A landscape with many peaks, sampled at points; each row gives a point and its height.
A climber steps from a point to whichever of its 2 nearest points has the largest rise for the distance, and stops where none of them is higher. Distance is the straight distance between rows; heights are no part of it.
Popa: [138 143 173  77 133 184 125 121 161 138 147 121 116 115 159 166 123 117
 150 140 117  77]  h=148
Veba: [153 194 120 145 141 175 102 139 114 159 124 117  96 134 143 151 145 130
 159 115 168  94]  h=725
purar: [197 204 117 104  82 176 138 142 110 144  91 192 164 116 158 138 148  91
 108 102 151 134]  h=369
Gokob: [129 140 155 169 142 160 157 159 149 164 127 127 105 133 114 134 100 128
 113 162 123 117]  h=155
Subo: [132 145 188 153 129 194 128 203 158 162  93 122 105 121 123 135 115  67
 122 153 112 143]  h=194
dadod: [147  60 126 175 176  88 154 136 128 162 154 109 109 159 101 102  81 156
 114 171  80 146]  h=230
zil: [145  80 190 123 156 175 163 136 149 168 152 157 102  97 139 153 118 146
 150 174 116 140]  h=556
miko: [ 98  41 138 181 179  84 152 159 161 145 137  77 133 140  92  92  95 156
  98 157  60 155]  h=218
vone: [104  76 116 152 169  80 143  94 102  89 173 136 119 158 117  98 134 159
 129 140  98 142]  h=271
defaz: [135 168 134 172 139 155 118 157 132 178 109 118  71 152 120 132 157 122
 151 119 131 105]  h=544
bem: [124 159 131 126 114 155 106 132 125 126 124 131  87 113 176 141 136 133
 168 116 152  91]  h=505
sapa: [101 111 133  86 120  99 132  78 121  84 155 158 135 108 166 139 137 155
 143  97 126 113]  h=363
babuz: [ 74  94  99 137 135  66  99 102 127  94 128  71 171 133  56 104 163 154
 130  87 128 133]  h=231
Rebi: [177 206 134  95  82 174  98 123  95 141 102 144 120 121 193 135 181 103
 138  56 161 121]  h=730
Zub: [126 116 157 130 141 180 144 138 148 131 170 146 155 129 159 155  74 124
  92 191 117 132]  h=411
luso: [122  22 182 184 168 134 174 149 185 193 168 103  81  87 130 127 101 150
 119 201  77 167]  h=592
Von: [190 194  84 103  79 135 113  92 112 162  89 146 139 133 125 119 195 149
 140  81 184 112]  h=436
bilim: [108  40 179 152 161 133 159 128 157 154 170 134  83 103 137 132 118 161
 144 182 100 144]  h=621
damef: [ 99  97 117 123 128  58 120 109 150  96  97  97 106 139  83  95 175 137
 156 119  88 119]  h=344
lov: [154 135  88  95 112 106 118  92 115 128 138 127 198 149  83 129 131 145
 111 107 166 127]  h=444
zigad: [126  63 182 189 143 158 164 170 165 189 144 116  48  72 149 147 100 108
 138 190  94 169]  h=577
suvo: [181 163 150 125 116 185 156 140 104 154 143 189 114 108 187 156 127 124
 149 142 152 116]  h=386
radov: [131 136 132  77 104 121  90 139 134 122  64  97 112 112 135 129 140 105
 154  98 153 117]  h=624
zuka: [ 90  88 153 128 140 106 105 147 130 118  61 113 122 102 107  98 136 137
 142 119 115 137]  h=476
vamiz: [ 94 134 111 127 104 108 117 132 115  93 122 143  79 116 172 131 132 132
 144 123 138 116]  h=390
kamav: [130 158  97 155 117  94 132 127  90 113 127 125 148 110 114 120 119 148
 125 107 183 137]  h=76
kidif: [ 81 103 106 111 127  51 122  91 127  70 139 126 119 159 101  95 174 132
 138 101  95 126]  h=379
fip: [168 173 122  75  96 151 103 101 117 137  88 151 103 133 167 134 190 138
 133  81 157  97]  h=570
Kapup: [190 231 118 128  67 180 117 154 100 143  97 148  88 137 173 130 175  79
 131  85 154 124]  h=622
Beluz: [ 70  94 137  94 131  98 125 126 175  93 124 102 152 133 104 134 132 116
 127 118  93 100]  h=174
tanu: [ 77  59 121 150 156  74 121 136 148 100 125  68 145 137  95  96 102 134
 117 149  74 139]  h=204
suli: [115  94 135  84 142 101 136  86 122  89 169 133 207 124 120 130  87 132
  96 124 120 148]  h=351
Vurot: [141 182 131 105 108 143  73 163 114 151  78  93  95 112 136 136 148  92
 167  86 165 126]  h=488
Keruf: [108  91 109 145 117  30 114  95  98  81 112  83 143 139  64  81 152 144
 115 107 129 155]  h=255
Pura: [121 108 147 168 132  98 124 165 123 137  48  94 104 106  96  96 111 119
 124 129 122 143]  h=546
ral: [119 169 154 107 135 223  60 196 134 129  90  87 118 137 166 136 138  74
 143 117 138 136]  h=246
bodi: [162 140 107  90 141 144 153  84 125 131 145 156 211 149 122 143 127 136
 105 124 130 125]  h=405
Tefit: [111 145 110 162 109 100  91 158 104 128  52  85  96 103 106 107 125 115
 139 113 170 153]  h=599
disu: [161 212  51  93  65 118 115 100 112 120 116 153 188 107 142 144 129 110
 105  78 181 144]  h=308
Petiv: [ 90  44 172 129 170 134 159 118 165 123 212 117 116 130 130 135 118 147
 126 163  65 128]  h=660
tenar: [152 169  94 164 130 117 143 132 110 148 123 132 145 139 105 134 103 139
 117 137 162 115]  h=101
bet: [160 152 119  97 132 161 105 120 115 133 142 145 143 122 181 175  87 128
 148 143 167 130]  h=240
nav: [107 161 111 138 127 115 151 102 126  90 179 169 162 118 157 140 106 136
 101 119 127 105]  h=352
kupib: [122 182 118 134 103 171 109 165 127 144  63 126 116 150 116 108 169  87
 116 108 151 126]  h=364
dad: [132 117 169 151 136 185 156 175 169 169 111 154 112 141 132 137 102  95
 102 186  97 145]  h=178
Gavol: [181 194 130 139  82 165 146 157 108 140 112 184  65 119 159 127 172  88
 147 103 121  95]  h=558
zokev: [101 160 122 143 119 148  88 175 107 127  83  74 107  98 137 137 106  95
 140 114 156 139]  h=528
pibel: [166 169 114 113  80 118 145 134 119 129 103 176 107 111 149 142 147 112
 131 118 135 108]  h=496
Mudel: [156 115  76 109 125  83 134  87  95 100 162 156 153 143 144 145  98 143
 133 128 140 140]  h=247
zumuz: [134  95 108 124 138  68 144 105  96  90 174 139 130 125 117 114 101 143
 134 136 112 139]  h=260
dodut: [ 69  55 160 116 149 134 136 121 153  78 177 131 126 100 162 134 113 138
 130 152  90 133]  h=625
kozu: [144 204 105 121  88 147  94 127 109 165  94  95 127 128 103 129 200 143
 139  73 195 112]  h=439
potok: [159 177  63  85  72  90 148 107 121 116 115 159 170 133 121 127 127 109
 101  95 147 133]  h=288
mol: [191 230  79 116  79 159 115 129 102 144 101 168 176 114 152 135 148 105
 102  87 197 147]  h=336
vifiz: [108 164 137 131 142 194  75 180 142 141  58 108 125 146 121 131 158  91
 134 122 140 128]  h=306
Mibig: [105 113 129  51 117  97 103 104 126 106  91 114 132 107 139 126 144 121
 138  94 147 131]  h=495
sezi: [ 63  92 135 157 160 128 113 137 111 102 127 121 131 121 152 119  98 143
 109 152 128 147]  h=517
Geni: [ 97  83 148 109 157 143 126 119 155 112 150 111 182 189 102 123 107 142
  92 158  82 133]  h=343
lato: [115 118 124  75 127 122 132 105 166 106 168 104 152 143 120 133 122 120
 127 113  97  81]  h=136
gose: [136 165  92 104 101 113 123 110 125 151 104 109 174 137  63 121 159 146
  98  92 164 116]  h=497
gefa: [165 180 141 104 103 187 119 155 125 148  87 156 120 138 132 132 136  83
 117 119 140 135]  h=409
lalaz: [ 85 144  95 110 108  85  84  85 107 107  99 112 139 116 131 120 176 168
 142  85 180 147]  h=30
ropa: [126 133 148 102 139 139 138  90 157 131 184 120 147 131 141 165 120 138
 148 132 122  73]  h=100
lub: [106  86 141 169 171 103 139 113 150 140 121 126  93 150  95 114 155 165
 147 130 102 113]  h=341
bevi: [ 82  90 135  85 118  66 117  93 120  74 129 128 137 121 136 106 150 136
 142  89 113 129]  h=413
defo: [135 138 119 199 133 106 156 159 130 169 103 125  83 140 107 115  93 130
 112 157 113 130]  h=133
lusi: [101  50 134 159 201 114 128  89 123 109 212 108 158 183  94 107 124 143
 112 146  59 145]  h=274
nuze: [ 86 126 123 108 114  97 110 123 160 103  87 107 130 135  95 119 180 141
 140  93 107  98]  h=261
pil: [164 118 102  95 131 127 137 106 113 127 160 161 130 126 156 157  90 142
 153 155 137 123]  h=225
gim: [126 114 142 151 162 142 160 112 119 107 192 140 192 139 153 140  57 135
  96 192 116 130]  h=438
mon: [104  45 143 164 197  99 122 102 127 118 169 106 122 155  89 108 140 161
 140 132  83 133]  h=292
tapi: [131  94 180 147 108 171 167 181 142 154 126 148  67  75 155 139 117  95
 138 172 100 159]  h=560
tig: [186 184 121  78 101 189 121 119 110 143 131 175 136 112 211 163 123 116
 147 117 161 118]  h=313
rek: [153  89 114 164 131  94 185 120 111 118 180 168 113 131 130 116  88 145
 113 161  96 138]  h=250
ner: [100  57 131 150 149 136 168 123 134  95 203 137 158 137 147 120  82 144
  86 194  92 149]  h=457
gik: [127 144 177 122 147 206  99 153 160 155 118  98 103 130 153 156 136 121
 160 134 137  95]  h=241
suta: [130 152 125 122 116 162 165 115 146 108 175 183 161 127 173 156  91 120
 106 157 118 114]  h=381
fisu: [ 84  89 126 166 153 109 136 129 131  93 173  97 156 138 124 115  80 130
  95 151  97 134]  h=475
surip: [124 158 184 170 171 197 100 180 157 173  98 107  87 131 116 141 149 101
 159 107 129 109]  h=388
Ver: [134 146 138 107 102 148 133 150 123 139 100 156 100 119 138 137 110 107
 113 143 126 136]  h=448
zuret: [166 145  77 105  86  38 146  93 107 101 115 133 160 137  85 101 130 125
 107 113 141 156]  h=272
kef: [114 114 114 124 163  92 127 100 138 124 150  92 171 142  66 123 136 157
 124 104 121 101]  h=186
Robod: [146 170 164 128 121 217  99 188 141 140 131 117  97 134 158 151 118  56
 135 146 127 141]  h=211
siz: [176 127 171 138 142 175 156 155 128 177 132 178  96 105 154 146 128 133
 155 165 138 122]  h=465
Pas: [147 121  86 138 115  28 138  78  75  85 140 138 147 144  76  80 132 140
 122 115 130 165]  h=265
faser: [123  88 137  85 153 145 136 101 130 114 155 149 183 157 125 133 110 131
 112 146 107 134]  h=372
lugez: [162  56 127 156 162  76 175 109 121 145 202 140 142 139  85 103  85 153
 117 152  87 138]  h=242
lefab: [105 175  91 123 105 119  94 130 130 133 101  86 143 123  89 127 161 130
 129  83 170 114]  h=620
piv: [ 63  75 170 146 140 137 123 153 154 101 123 113 111  98 165 133 112 137
 130 165 100 142]  h=576
tonat: [127 153  78 126 113  76 107  90  81 102 118 120 165 122 109 116 143 170
 123  92 203 164]  h=58
dok: [169 144 110 175 116  91 159 145 107 160 104 143  96 129  99 118 107 136
 127 142 155 131]  h=121
nogi: [110 142  99 159 138 120 125 126 136 152 114 123  93 161 103 123 158 158
 140 131 127 104]  h=428

Where does a climber stop that starts at each point below?
lato => bevi
ropa => Veba
kamav => Rebi
nav => Petiv
tanu => Petiv
Keruf => Rebi
Geni => Petiv
miko => mon
purar => Rebi

Call two points neighbours if one is among the 2 nearest of the other. Go from one point of each pair to the other, from neighbour to neighbour, staying as high as possible. Name the lowest point that can't be avoided.
bilim and bevi => nav
radov and Tefit => Vurot
lefab and Rebi => Von
